Points, in no order, along strands that fork and pass close to each other.
(in the rows, 100 means zero)
Points whose rows are less than 112 apart are linked; no others are. Some points are linked to none.
q_822: 132; 113; 132; 107; 88; 102; 118; 89; 158; 59; 77; 115; 64; 129; 70; 78; 70; 114; 48; 126; 115; 73; 118; 105; 68; 113; 98; 91; 99; 100; 115; 94; 91; 54; 96; 110; 128; 96; 135; 87; 125; 53; 89; 98; 133; 96; 94; 100; 107; 151
q_330: 121; 84; 72; 135; 80; 133; 80; 78; 86; 116; 102; 103; 112; 76; 95; 128; 87; 88; 118; 108; 98; 79; 100; 144; 99; 69; 126; 119; 129; 106; 122; 104; 90; 115; 64; 59; 86; 86; 86; 95; 142; 116; 102; 114; 99; 104; 77; 93; 101; 87
q_493: 74; 110; 70; 105; 142; 125; 74; 143; 81; 128; 146; 82; 118; 140; 100; 75; 109; 107; 124; 75; 76; 118; 112; 94; 129; 115; 116; 141; 116; 93; 82; 87; 91; 82; 103; 74; 99; 92; 82; 129; 131; 111; 114; 109; 65; 66; 98; 105; 93; 112
q_188: 87; 97; 104; 103; 111; 74; 119; 97; 75; 93; 66; 94; 108; 107; 116; 77; 128; 131; 104; 74; 123; 84; 77; 91; 93; 100; 90; 74; 77; 72; 87; 92; 112; 106; 119; 116; 116; 135; 62; 110; 61; 110; 87; 89; 119; 102; 95; 108; 78; 87
q_95: 131; 105; 106; 134; 93; 112; 94; 81; 118; 109; 84; 109; 76; 100; 70; 102; 66; 70; 105; 122; 66; 79; 133; 141; 87; 104; 108; 125; 117; 93; 109; 73; 72; 85; 107; 72; 120; 88; 124; 91; 145; 85; 103; 121; 124; 106; 91; 100; 108; 111
q_919: 119; 99; 93; 71; 68; 110; 89; 88; 134; 132; 103; 129; 82; 62; 105; 131; 97; 83; 102; 143; 104; 125; 134; 96; 90; 87; 78; 112; 92; 137; 117; 132; 77; 108; 114; 80; 107; 94; 152; 76; 133; 78; 78; 88; 93; 104; 79; 98; 137; 101
q_384: 91; 107; 107; 156; 117; 81; 102; 89; 68; 49; 92; 76; 88; 114; 82; 95; 87; 69; 76; 59; 91; 53; 63; 102; 107; 116; 133; 68; 118; 75; 85; 60; 138; 74; 44; 154; 80; 82; 82; 100; 65; 119; 122; 112; 110; 116; 136; 88; 63; 86
q_583: 107; 104; 129; 117; 80; 72; 101; 81; 104; 82; 101; 104; 78; 68; 81; 135; 85; 33; 79; 103; 75; 98; 90; 92; 112; 107; 88; 69; 104; 111; 96; 66; 119; 101; 79; 158; 73; 68; 128; 70; 60; 115; 105; 119; 89; 126; 128; 83; 84; 77
q_59: 122; 119; 89; 129; 109; 132; 90; 103; 122; 95; 96; 99; 84; 117; 72; 93; 75; 82; 92; 111; 70; 83; 123; 123; 94; 122; 124; 129; 115; 100; 97; 83; 72; 79; 99; 72; 126; 91; 129; 109; 151; 87; 104; 122; 110; 95; 94; 96; 106; 129
q_388: 65; 92; 131; 17; 109; 83; 125; 132; 129; 129; 118; 121; 102; 122; 116; 95; 119; 107; 127; 108; 113; 154; 130; 63; 97; 118; 59; 98; 62; 118; 99; 127; 87; 107; 169; 112; 125; 130; 130; 96; 83; 82; 91; 94; 92; 104; 94; 117; 128; 106
q_411: 84; 58; 79; 51; 124; 102; 89; 133; 107; 134; 142; 115; 133; 115; 131; 73; 113; 146; 141; 112; 117; 140; 107; 81; 91; 98; 74; 98; 83; 90; 86; 166; 102; 108; 116; 61; 110; 124; 100; 119; 98; 101; 120; 45; 74; 98; 85; 125; 139; 124
q_954: 133; 102; 72; 68; 76; 128; 84; 104; 144; 105; 106; 119; 82; 77; 110; 117; 83; 106; 76; 145; 113; 119; 124; 93; 84; 93; 99; 116; 94; 137; 112; 148; 84; 89; 89; 79; 110; 101; 149; 96; 152; 72; 90; 74; 93; 100; 83; 98; 147; 124
q_471: 90; 121; 104; 47; 115; 86; 103; 143; 125; 95; 114; 98; 94; 101; 105; 109; 122; 91; 78; 105; 113; 147; 95; 57; 123; 124; 79; 94; 67; 119; 71; 110; 105; 108; 121; 145; 109; 111; 128; 104; 60; 97; 98; 92; 83; 108; 100; 98; 104; 110
q_651: 73; 98; 110; 165; 122; 81; 100; 94; 55; 60; 89; 74; 100; 127; 87; 89; 108; 74; 99; 47; 89; 56; 63; 111; 121; 113; 138; 85; 128; 72; 85; 52; 135; 79; 55; 133; 72; 87; 53; 96; 61; 122; 112; 117; 102; 104; 139; 89; 51; 81
q_723: 79; 89; 104; 54; 98; 101; 111; 105; 115; 147; 111; 136; 108; 112; 115; 88; 102; 118; 138; 121; 102; 118; 136; 94; 76; 92; 70; 118; 92; 91; 127; 136; 78; 96; 150; 56; 133; 122; 123; 94; 145; 75; 99; 89; 95; 70; 74; 108; 148; 102
q_136: 99; 94; 106; 135; 110; 74; 112; 86; 78; 81; 64; 87; 100; 119; 95; 70; 107; 129; 91; 72; 112; 56; 78; 116; 93; 98; 101; 80; 100; 59; 89; 75; 111; 89; 104; 101; 124; 121; 63; 110; 81; 94; 90; 96; 131; 93; 93; 105; 71; 98
q_380: 131; 130; 73; 107; 116; 146; 94; 113; 134; 79; 103; 90; 92; 119; 85; 89; 78; 115; 65; 107; 101; 85; 108; 105; 88; 126; 133; 115; 107; 113; 98; 108; 80; 71; 80; 82; 123; 97; 127; 123; 155; 79; 107; 98; 110; 89; 90; 98; 109; 149
q_30: 77; 106; 103; 88; 111; 87; 103; 118; 71; 111; 104; 96; 116; 90; 106; 110; 136; 86; 121; 86; 99; 120; 77; 75; 125; 99; 97; 95; 79; 109; 86; 88; 118; 123; 106; 127; 89; 111; 89; 103; 63; 129; 102; 106; 84; 109; 113; 96; 83; 72
q_436: 110; 84; 53; 95; 98; 120; 73; 110; 83; 102; 125; 89; 122; 85; 130; 112; 99; 131; 94; 100; 129; 103; 78; 96; 105; 71; 107; 105; 105; 117; 95; 140; 122; 115; 57; 79; 79; 102; 76; 119; 114; 116; 111; 76; 86; 100; 87; 101; 115; 97
q_398: 145; 111; 125; 122; 88; 96; 124; 80; 144; 44; 66; 104; 66; 130; 76; 71; 59; 139; 52; 115; 130; 49; 94; 116; 58; 104; 103; 78; 99; 84; 120; 98; 106; 49; 81; 110; 131; 104; 111; 104; 124; 54; 101; 85; 149; 97; 97; 100; 100; 147
q_264: 109; 113; 59; 146; 120; 152; 84; 104; 95; 93; 124; 77; 108; 126; 93; 92; 78; 110; 96; 75; 106; 69; 91; 140; 111; 105; 144; 126; 138; 107; 102; 95; 83; 78; 65; 62; 95; 80; 69; 142; 145; 111; 106; 113; 97; 75; 95; 97; 84; 122
q_68: 92; 112; 54; 112; 140; 143; 74; 130; 98; 111; 145; 73; 112; 138; 102; 75; 87; 129; 99; 74; 95; 103; 103; 111; 115; 115; 127; 134; 124; 96; 91; 103; 84; 70; 85; 66; 103; 93; 77; 148; 149; 99; 114; 99; 80; 65; 89; 105; 95; 132
q_84: 111; 133; 118; 130; 105; 94; 95; 104; 121; 50; 109; 86; 71; 111; 62; 107; 65; 60; 37; 94; 73; 77; 99; 89; 102; 136; 118; 77; 106; 97; 84; 54; 109; 78; 72; 165; 90; 66; 140; 81; 78; 100; 120; 130; 105; 118; 134; 92; 80; 123
q_686: 95; 90; 49; 88; 94; 145; 72; 121; 95; 140; 148; 113; 120; 78; 114; 130; 89; 77; 129; 113; 85; 129; 118; 92; 110; 92; 109; 136; 115; 126; 107; 129; 85; 112; 64; 61; 80; 85; 118; 109; 158; 120; 114; 93; 54; 95; 92; 92; 133; 97
q_168: 58; 101; 145; 61; 90; 71; 131; 83; 86; 126; 76; 110; 114; 93; 114; 95; 133; 101; 143; 92; 86; 124; 112; 82; 101; 110; 64; 84; 59; 104; 106; 89; 80; 143; 176; 112; 114; 120; 88; 89; 63; 111; 81; 114; 109; 124; 118; 114; 82; 66
q_687: 146; 89; 115; 125; 57; 86; 94; 57; 115; 94; 85; 112; 71; 48; 85; 130; 61; 73; 77; 132; 97; 81; 110; 128; 77; 81; 91; 83; 106; 116; 118; 93; 99; 100; 75; 120; 79; 75; 126; 73; 105; 89; 99; 96; 121; 132; 90; 94; 102; 96
q_990: 107; 97; 131; 126; 79; 69; 99; 76; 92; 105; 96; 109; 86; 67; 78; 133; 87; 38; 102; 109; 59; 95; 105; 109; 105; 99; 92; 90; 112; 109; 103; 56; 112; 108; 91; 130; 72; 71; 125; 66; 82; 116; 102; 128; 96; 129; 120; 92; 88; 70
q_211: 112; 117; 57; 57; 119; 133; 78; 146; 130; 88; 138; 89; 106; 101; 108; 104; 86; 110; 56; 119; 106; 143; 103; 61; 104; 121; 115; 116; 95; 129; 83; 139; 103; 92; 63; 102; 96; 95; 141; 123; 126; 91; 119; 75; 75; 102; 96; 104; 131; 144
q_834: 109; 135; 65; 156; 124; 167; 107; 103; 106; 73; 133; 78; 114; 125; 85; 106; 74; 85; 89; 68; 99; 73; 89; 132; 106; 125; 159; 128; 146; 125; 94; 95; 85; 80; 30; 80; 67; 62; 88; 137; 144; 124; 114; 123; 93; 81; 123; 94; 87; 126
q_508: 77; 71; 65; 121; 108; 125; 74; 108; 68; 110; 143; 91; 129; 108; 122; 103; 120; 136; 115; 70; 132; 97; 74; 111; 134; 67; 138; 113; 146; 87; 111; 110; 112; 106; 73; 72; 50; 99; 14; 111; 104; 133; 107; 97; 74; 81; 106; 107; 85; 75
q_588: 118; 93; 71; 83; 114; 126; 107; 117; 120; 77; 101; 93; 103; 138; 119; 64; 81; 175; 78; 103; 147; 76; 90; 101; 80; 92; 105; 107; 101; 89; 105; 147; 105; 58; 82; 64; 134; 122; 79; 143; 146; 65; 110; 60; 116; 66; 75; 107; 130; 149
q_953: 117; 108; 101; 52; 86; 120; 102; 115; 160; 93; 99; 128; 78; 115; 101; 91; 84; 114; 66; 141; 125; 119; 131; 83; 76; 103; 94; 112; 91; 123; 125; 146; 87; 64; 104; 84; 126; 110; 149; 94; 151; 53; 80; 79; 98; 82; 81; 99; 150; 142
q_46: 123; 122; 75; 98; 124; 140; 107; 117; 131; 68; 97; 80; 95; 145; 94; 64; 78; 156; 63; 93; 124; 70; 97; 106; 84; 120; 127; 112; 102; 96; 99; 124; 90; 55; 81; 76; 135; 109; 99; 142; 153; 62; 108; 84; 117; 71; 82; 102; 111; 157
q_303: 89; 90; 149; 74; 61; 66; 119; 59; 114; 118; 78; 117; 86; 63; 105; 124; 108; 74; 116; 109; 92; 124; 121; 95; 96; 99; 46; 62; 73; 129; 107; 97; 84; 134; 150; 125; 93; 90; 128; 69; 52; 92; 67; 105; 107; 125; 104; 95; 91; 79
q_545: 144; 90; 80; 148; 69; 129; 88; 69; 98; 99; 95; 111; 98; 60; 85; 136; 64; 68; 105; 121; 98; 73; 100; 151; 87; 75; 128; 110; 130; 119; 126; 101; 93; 110; 46; 76; 79; 78; 103; 93; 141; 114; 112; 110; 111; 127; 83; 87; 106; 93
q_963: 133; 85; 116; 134; 72; 91; 103; 54; 100; 117; 73; 117; 80; 75; 76; 109; 61; 77; 114; 127; 75; 78; 135; 159; 76; 77; 97; 117; 120; 84; 125; 76; 76; 103; 109; 71; 104; 85; 111; 73; 133; 86; 101; 111; 133; 115; 79; 102; 111; 92
q_860: 63; 94; 109; 89; 95; 96; 108; 101; 60; 132; 104; 106; 135; 72; 110; 129; 142; 72; 147; 95; 83; 123; 82; 78; 127; 87; 101; 104; 91; 117; 108; 94; 113; 146; 109; 114; 68; 97; 84; 82; 65; 141; 102; 116; 73; 116; 121; 94; 84; 46
q_94: 105; 90; 101; 74; 71; 82; 98; 76; 89; 108; 85; 107; 105; 46; 128; 139; 118; 92; 102; 118; 119; 122; 75; 87; 103; 74; 76; 66; 78; 124; 106; 130; 115; 146; 101; 123; 83; 108; 99; 87; 59; 123; 90; 85; 96; 123; 101; 93; 104; 64
q_354: 120; 116; 122; 83; 93; 106; 116; 100; 156; 78; 83; 122; 71; 125; 83; 85; 85; 111; 62; 127; 119; 94; 121; 93; 76; 107; 93; 102; 91; 107; 120; 111; 90; 59; 106; 93; 135; 109; 139; 88; 131; 52; 80; 96; 118; 85; 85; 100; 122; 142
q_839: 68; 101; 148; 51; 80; 71; 126; 79; 111; 129; 87; 116; 99; 86; 112; 111; 124; 86; 131; 103; 93; 135; 123; 82; 103; 107; 52; 81; 63; 125; 105; 99; 78; 138; 171; 118; 110; 108; 119; 76; 62; 97; 72; 112; 105; 120; 110; 105; 92; 76
q_205: 111; 81; 63; 101; 86; 127; 84; 89; 92; 135; 105; 109; 112; 82; 107; 110; 96; 116; 123; 115; 101; 92; 116; 124; 94; 69; 105; 121; 112; 93; 118; 122; 80; 113; 101; 47; 106; 103; 92; 102; 150; 99; 100; 94; 97; 86; 65; 98; 123; 93
q_11: 93; 74; 94; 123; 91; 115; 89; 69; 76; 139; 80; 104; 119; 106; 93; 95; 107; 105; 153; 107; 63; 83; 127; 150; 96; 68; 113; 133; 129; 54; 124; 87; 66; 121; 149; 29; 120; 95; 65; 90; 131; 99; 90; 121; 111; 68; 79; 104; 101; 82
q_363: 102; 87; 85; 51; 90; 86; 93; 112; 90; 97; 103; 95; 106; 60; 143; 120; 120; 109; 100; 116; 134; 135; 67; 69; 106; 82; 75; 75; 71; 128; 83; 149; 125; 138; 95; 129; 84; 120; 95; 112; 51; 125; 108; 70; 89; 115; 105; 103; 120; 81
q_167: 114; 83; 122; 119; 72; 79; 101; 53; 86; 133; 73; 120; 102; 66; 85; 116; 93; 82; 129; 120; 72; 92; 124; 137; 84; 77; 87; 104; 114; 86; 127; 82; 80; 128; 126; 69; 99; 91; 105; 66; 113; 99; 89; 114; 122; 115; 86; 106; 102; 70
q_513: 94; 121; 84; 118; 120; 107; 96; 120; 82; 62; 106; 79; 101; 101; 101; 109; 116; 92; 72; 70; 119; 101; 56; 77; 123; 106; 121; 87; 96; 108; 78; 102; 136; 96; 43; 139; 86; 95; 89; 116; 76; 114; 113; 94; 89; 102; 119; 88; 81; 99
q_766: 126; 139; 99; 145; 109; 127; 99; 105; 125; 51; 111; 89; 86; 105; 65; 111; 61; 71; 51; 93; 82; 72; 90; 101; 93; 134; 140; 92; 119; 116; 92; 71; 101; 85; 43; 136; 82; 61; 139; 99; 111; 106; 128; 127; 108; 117; 130; 92; 86; 134
q_83: 83; 100; 141; 117; 92; 63; 102; 80; 76; 128; 87; 107; 105; 78; 79; 126; 111; 43; 136; 105; 42; 104; 108; 106; 113; 103; 86; 96; 103; 106; 106; 47; 103; 128; 130; 109; 77; 80; 117; 65; 70; 126; 92; 135; 93; 125; 135; 96; 79; 54
q_145: 66; 115; 131; 77; 136; 69; 138; 128; 95; 97; 78; 96; 100; 155; 107; 52; 131; 130; 119; 69; 110; 102; 101; 79; 96; 127; 83; 101; 64; 68; 80; 78; 101; 88; 155; 108; 142; 143; 79; 117; 72; 92; 92; 108; 115; 84; 98; 117; 94; 106
q_870: 128; 117; 89; 72; 92; 90; 93; 112; 125; 60; 91; 92; 77; 83; 121; 110; 105; 111; 43; 116; 136; 116; 70; 70; 104; 103; 84; 71; 75; 122; 77; 136; 123; 98; 76; 142; 106; 112; 119; 107; 64; 90; 96; 73; 101; 108; 105; 92; 106; 114
q_668: 108; 126; 92; 60; 115; 89; 99; 139; 118; 66; 105; 87; 83; 103; 112; 99; 118; 110; 53; 101; 130; 131; 75; 58; 112; 119; 89; 82; 68; 111; 69; 123; 119; 96; 93; 152; 109; 118; 115; 119; 54; 96; 103; 80; 92; 107; 106; 98; 105; 121
q_601: 116; 107; 97; 124; 114; 94; 116; 95; 103; 67; 69; 85; 91; 134; 97; 63; 97; 145; 74; 81; 130; 55; 79; 111; 89; 101; 103; 88; 98; 71; 93; 96; 111; 69; 91; 94; 139; 122; 73; 123; 109; 71; 96; 87; 134; 84; 85; 106; 89; 127
q_379: 72; 98; 126; 104; 90; 82; 104; 85; 66; 141; 92; 108; 126; 73; 91; 125; 132; 62; 150; 104; 55; 112; 100; 97; 119; 93; 95; 106; 99; 108; 115; 69; 98; 143; 130; 96; 80; 90; 96; 67; 76; 134; 92; 130; 87; 119; 123; 96; 82; 48
q_933: 63; 111; 104; 96; 130; 93; 97; 135; 65; 128; 118; 87; 126; 119; 97; 90; 141; 94; 141; 82; 73; 124; 97; 80; 130; 112; 103; 124; 88; 102; 80; 72; 106; 114; 125; 106; 98; 108; 87; 103; 79; 125; 107; 118; 74; 94; 114; 103; 79; 79
q_999: 75; 72; 59; 116; 129; 123; 66; 122; 70; 116; 166; 92; 129; 120; 127; 84; 113; 152; 116; 71; 135; 108; 79; 114; 139; 75; 133; 115; 148; 70; 109; 113; 102; 94; 86; 67; 55; 99; 11; 130; 109; 133; 113; 84; 68; 78; 110; 121; 86; 92
q_10: 80; 109; 92; 66; 149; 105; 102; 150; 120; 118; 121; 96; 107; 156; 96; 58; 107; 122; 103; 91; 91; 118; 126; 78; 104; 132; 103; 131; 91; 77; 82; 110; 88; 64; 131; 78; 140; 122; 114; 120; 134; 74; 111; 99; 87; 67; 80; 111; 121; 134
q_172: 69; 80; 113; 165; 114; 78; 95; 85; 46; 80; 81; 75; 113; 122; 87; 88; 112; 86; 117; 55; 79; 56; 69; 122; 119; 97; 139; 92; 143; 61; 101; 47; 125; 93; 83; 102; 67; 98; 34; 87; 58; 130; 103; 121; 105; 100; 128; 89; 47; 70
q_237: 103; 91; 132; 82; 60; 69; 104; 56; 103; 116; 83; 114; 93; 42; 109; 139; 109; 68; 107; 115; 101; 122; 94; 94; 101; 86; 59; 57; 83; 127; 111; 108; 98; 140; 120; 132; 80; 90; 120; 71; 50; 110; 77; 96; 99; 129; 105; 92; 91; 68
q_597: 102; 88; 80; 88; 91; 126; 95; 96; 110; 141; 100; 123; 100; 99; 102; 95; 92; 104; 135; 118; 89; 99; 135; 123; 86; 87; 96; 133; 108; 83; 122; 123; 65; 94; 127; 42; 129; 108; 112; 100; 165; 77; 100; 99; 97; 70; 68; 100; 133; 105
q_421: 98; 61; 93; 136; 82; 110; 87; 58; 68; 123; 83; 96; 127; 93; 89; 101; 113; 117; 134; 95; 78; 76; 101; 145; 98; 60; 130; 111; 143; 59; 131; 83; 84; 132; 122; 44; 95; 100; 38; 88; 106; 113; 89; 118; 116; 86; 75; 101; 80; 70
q_444: 106; 80; 73; 52; 109; 92; 83; 137; 90; 91; 128; 89; 116; 79; 142; 100; 115; 122; 96; 115; 134; 145; 69; 67; 106; 86; 80; 90; 78; 121; 69; 157; 134; 121; 75; 117; 81; 117; 95; 128; 63; 120; 125; 61; 82; 112; 102; 108; 129; 105
q_920: 104; 77; 84; 87; 100; 110; 115; 103; 103; 93; 91; 105; 111; 131; 125; 68; 90; 178; 102; 105; 153; 79; 93; 108; 75; 71; 87; 102; 103; 68; 119; 143; 107; 78; 107; 58; 136; 131; 63; 127; 131; 74; 99; 70; 119; 58; 61; 113; 131; 124
q_613: 83; 116; 106; 81; 133; 78; 117; 132; 92; 98; 92; 89; 102; 131; 107; 71; 134; 125; 100; 76; 115; 109; 91; 76; 108; 120; 90; 98; 68; 81; 68; 90; 110; 92; 127; 122; 126; 133; 87; 119; 72; 95; 98; 96; 106; 94; 94; 111; 89; 108
q_247: 61; 110; 87; 124; 138; 128; 80; 139; 67; 129; 140; 84; 120; 139; 94; 89; 122; 81; 144; 70; 61; 115; 111; 103; 147; 112; 124; 159; 130; 100; 89; 69; 93; 90; 97; 69; 80; 77; 73; 108; 126; 127; 109; 129; 50; 62; 128; 103; 83; 86
q_720: 132; 101; 62; 50; 92; 123; 78; 123; 142; 86; 119; 98; 95; 75; 123; 114; 83; 113; 53; 142; 124; 134; 97; 70; 95; 100; 99; 106; 90; 145; 93; 158; 108; 98; 68; 99; 97; 100; 145; 112; 123; 84; 105; 67; 84; 104; 96; 99; 142; 133
q_432: 155; 90; 97; 139; 61; 105; 90; 61; 110; 82; 89; 109; 79; 49; 86; 140; 55; 74; 75; 129; 105; 73; 91; 135; 74; 80; 114; 82; 115; 123; 123; 103; 110; 100; 45; 116; 72; 74; 118; 87; 115; 99; 109; 95; 121; 136; 94; 89; 101; 94
q_938: 90; 112; 91; 97; 110; 96; 97; 120; 80; 91; 108; 95; 107; 85; 109; 120; 127; 83; 98; 86; 109; 116; 65; 73; 126; 98; 103; 91; 87; 113; 83; 100; 128; 114; 69; 134; 85; 101; 97; 103; 68; 122; 108; 102; 79; 105; 114; 92; 90; 80
q_395: 90; 87; 95; 100; 87; 121; 97; 83; 94; 148; 85; 126; 106; 107; 100; 94; 96; 95; 157; 115; 68; 97; 145; 144; 84; 77; 96; 140; 114; 64; 130; 110; 59; 109; 155; 26; 134; 102; 98; 90; 158; 80; 95; 117; 105; 59; 75; 101; 129; 93
q_298: 99; 71; 66; 114; 89; 116; 77; 91; 70; 111; 112; 94; 131; 86; 120; 113; 115; 132; 108; 91; 124; 89; 75; 109; 108; 60; 120; 99; 121; 93; 111; 122; 116; 125; 75; 73; 71; 108; 43; 102; 101; 124; 100; 90; 92; 94; 80; 99; 96; 75
q_852: 110; 130; 123; 113; 103; 80; 96; 104; 126; 51; 101; 88; 66; 111; 70; 97; 80; 68; 34; 98; 85; 87; 98; 78; 103; 135; 98; 62; 89; 87; 75; 62; 110; 77; 91; 173; 102; 77; 137; 80; 52; 92; 106; 117; 107; 118; 127; 90; 73; 126
q_965: 54; 104; 139; 93; 128; 67; 136; 109; 69; 103; 61; 93; 112; 147; 107; 51; 135; 125; 139; 63; 87; 91; 103; 91; 96; 120; 83; 101; 72; 61; 88; 59; 93; 109; 175; 95; 133; 138; 58; 111; 61; 109; 83; 114; 119; 91; 115; 115; 73; 83
q_798: 90; 104; 64; 79; 112; 128; 75; 137; 105; 144; 143; 108; 112; 96; 102; 110; 100; 76; 122; 110; 71; 139; 126; 81; 112; 112; 105; 136; 104; 118; 96; 111; 82; 101; 98; 72; 102; 94; 135; 108; 148; 105; 113; 102; 57; 89; 91; 98; 125; 105
q_717: 82; 109; 124; 28; 109; 81; 121; 138; 137; 103; 106; 108; 89; 112; 110; 98; 121; 97; 89; 107; 118; 150; 115; 59; 114; 126; 67; 92; 60; 122; 79; 114; 95; 103; 147; 140; 118; 121; 133; 98; 59; 83; 84; 95; 92; 107; 97; 106; 111; 110
q_259: 85; 142; 90; 131; 133; 120; 107; 121; 93; 44; 113; 72; 98; 124; 88; 100; 111; 76; 64; 51; 104; 95; 63; 78; 128; 130; 138; 96; 105; 103; 74; 89; 129; 89; 25; 149; 79; 73; 97; 112; 82; 111; 125; 113; 88; 98; 140; 91; 74; 112
q_470: 140; 81; 138; 118; 46; 65; 110; 45; 114; 92; 75; 115; 63; 58; 83; 116; 55; 84; 79; 127; 99; 77; 125; 127; 63; 82; 72; 78; 101; 102; 119; 85; 96; 91; 99; 124; 80; 76; 124; 67; 91; 69; 88; 89; 130; 125; 84; 95; 103; 92
q_875: 137; 100; 106; 82; 67; 80; 105; 78; 126; 64; 69; 99; 69; 67; 124; 114; 97; 112; 51; 124; 139; 99; 76; 88; 83; 84; 69; 58; 76; 117; 94; 139; 122; 97; 83; 136; 105; 110; 115; 92; 62; 84; 80; 67; 117; 111; 102; 91; 104; 104
q_840: 100; 114; 66; 74; 125; 124; 81; 141; 115; 113; 133; 94; 107; 108; 101; 97; 98; 102; 86; 102; 93; 131; 110; 71; 112; 120; 109; 125; 96; 115; 83; 116; 96; 90; 86; 92; 106; 101; 130; 119; 134; 96; 114; 92; 74; 93; 90; 104; 118; 128
q_489: 105; 103; 143; 102; 83; 54; 115; 81; 122; 64; 86; 93; 62; 106; 80; 89; 78; 71; 54; 101; 86; 83; 114; 87; 87; 124; 66; 52; 84; 84; 76; 57; 106; 75; 124; 167; 101; 84; 129; 78; 40; 81; 87; 107; 115; 120; 114; 87; 79; 105
q_260: 58; 86; 129; 26; 98; 85; 125; 109; 114; 148; 117; 134; 115; 114; 120; 90; 114; 116; 151; 113; 106; 141; 136; 74; 83; 103; 55; 104; 72; 107; 121; 136; 81; 114; 174; 83; 128; 130; 121; 91; 110; 87; 94; 93; 97; 92; 90; 118; 138; 94
q_341: 56; 117; 110; 112; 133; 102; 96; 138; 59; 129; 117; 83; 125; 129; 88; 96; 141; 73; 152; 77; 51; 118; 103; 88; 145; 114; 113; 144; 105; 102; 86; 56; 107; 109; 119; 90; 86; 91; 85; 95; 87; 132; 105; 132; 61; 82; 133; 98; 76; 70
q_274: 60; 89; 111; 138; 117; 83; 100; 97; 42; 103; 84; 82; 126; 113; 99; 86; 138; 99; 131; 62; 83; 82; 72; 103; 122; 95; 126; 96; 115; 71; 99; 59; 115; 111; 111; 102; 76; 113; 36; 92; 48; 138; 93; 119; 96; 97; 120; 95; 50; 63
q_937: 57; 101; 138; 91; 110; 67; 127; 95; 66; 118; 67; 96; 118; 115; 105; 77; 137; 107; 145; 76; 71; 104; 103; 90; 103; 117; 83; 93; 70; 80; 95; 61; 89; 130; 170; 104; 116; 124; 72; 95; 54; 119; 85; 119; 113; 117; 126; 112; 65; 65
q_282: 67; 92; 100; 119; 121; 80; 105; 104; 50; 91; 76; 82; 117; 111; 112; 72; 142; 122; 116; 57; 113; 89; 68; 89; 107; 101; 114; 79; 89; 69; 87; 74; 114; 110; 115; 122; 92; 132; 36; 112; 37; 133; 91; 98; 105; 103; 106; 96; 57; 75
q_469: 111; 90; 116; 99; 66; 85; 95; 58; 95; 140; 83; 125; 102; 49; 94; 133; 105; 75; 128; 130; 85; 109; 122; 121; 93; 76; 80; 100; 101; 108; 124; 102; 82; 135; 120; 80; 94; 89; 122; 62; 110; 104; 84; 107; 106; 118; 84; 101; 108; 71
q_876: 116; 91; 145; 106; 67; 55; 122; 60; 115; 81; 74; 108; 64; 81; 93; 99; 79; 87; 73; 106; 103; 84; 111; 101; 73; 101; 59; 54; 88; 92; 97; 81; 105; 86; 116; 143; 98; 90; 123; 76; 58; 76; 78; 95; 123; 120; 101; 93; 88; 95
q_293: 131; 106; 116; 130; 99; 91; 125; 83; 118; 51; 61; 95; 80; 134; 84; 65; 76; 145; 62; 95; 132; 43; 83; 121; 69; 100; 102; 79; 101; 68; 109; 95; 111; 59; 83; 100; 139; 115; 86; 117; 117; 62; 100; 86; 148; 91; 89; 103; 91; 137
q_122: 98; 68; 57; 79; 104; 113; 71; 125; 78; 102; 143; 92; 132; 82; 144; 108; 105; 127; 105; 105; 134; 130; 69; 81; 113; 69; 97; 100; 102; 120; 84; 156; 137; 126; 50; 88; 60; 103; 75; 120; 86; 130; 123; 65; 69; 102; 104; 106; 125; 98
q_760: 122; 76; 145; 129; 66; 39; 127; 42; 78; 80; 58; 102; 73; 86; 81; 86; 41; 102; 90; 104; 82; 50; 124; 150; 52; 85; 89; 88; 119; 52; 122; 49; 97; 92; 124; 111; 88; 90; 86; 77; 95; 71; 98; 102; 145; 115; 85; 103; 99; 69
q_70: 117; 95; 110; 78; 62; 94; 92; 68; 123; 137; 95; 126; 86; 46; 99; 139; 104; 70; 112; 138; 99; 125; 130; 106; 94; 80; 69; 100; 92; 135; 118; 118; 80; 125; 119; 90; 94; 85; 145; 66; 112; 89; 76; 99; 98; 111; 83; 98; 123; 87
q_543: 116; 133; 82; 151; 113; 148; 106; 102; 110; 60; 115; 84; 105; 108; 77; 114; 76; 73; 71; 78; 96; 73; 81; 111; 102; 125; 148; 107; 128; 126; 91; 88; 104; 89; 22; 108; 74; 64; 112; 115; 127; 116; 123; 121; 100; 103; 128; 91; 87; 123

Follow the links from the first point to the second, and from the first to the third. Name the last point that the two ways share.
q_965 / q_172 / q_953 -> q_188
q_11 / q_330 / q_875 -> q_597
q_717 / q_421 / q_876 -> q_597
q_172 / q_937 / q_398 -> q_188

A fork is a point with three links, a tip a point with one. Leave the first point through the second and follow the links. Name the first fork or tip that comes.
q_470 / q_687 -> q_597
q_601 / q_293 -> q_954
q_583 / q_990 -> q_30
q_954 / q_919 -> q_920
q_822 / q_398 -> q_188
q_260 / q_388 -> q_875
q_282 / q_274 -> q_384

A fork is a point with three links. Follow the links from the first point to the second and name the forks in between, in order.
q_205 / q_471 -> q_597
q_363 / q_282 -> q_188
q_919 / q_398 -> q_954
q_259 / q_860 -> q_30
q_211 / q_613 -> q_954, q_188

Name the points in between on the shortest way along the links from the first point to the second, in order.
q_354 / q_384 -> q_822, q_398, q_293, q_601, q_136, q_188, q_282, q_274, q_172, q_651
q_363 / q_298 -> q_444, q_122, q_436
q_938 / q_264 -> q_30, q_933, q_341, q_247, q_493, q_68
q_687 / q_205 -> q_432, q_545, q_330
q_601 / q_94 -> q_136, q_188, q_613, q_145, q_965, q_937, q_168, q_839, q_303, q_237
q_953 / q_588 -> q_954, q_919, q_70, q_469, q_167, q_963, q_95, q_59, q_380, q_46
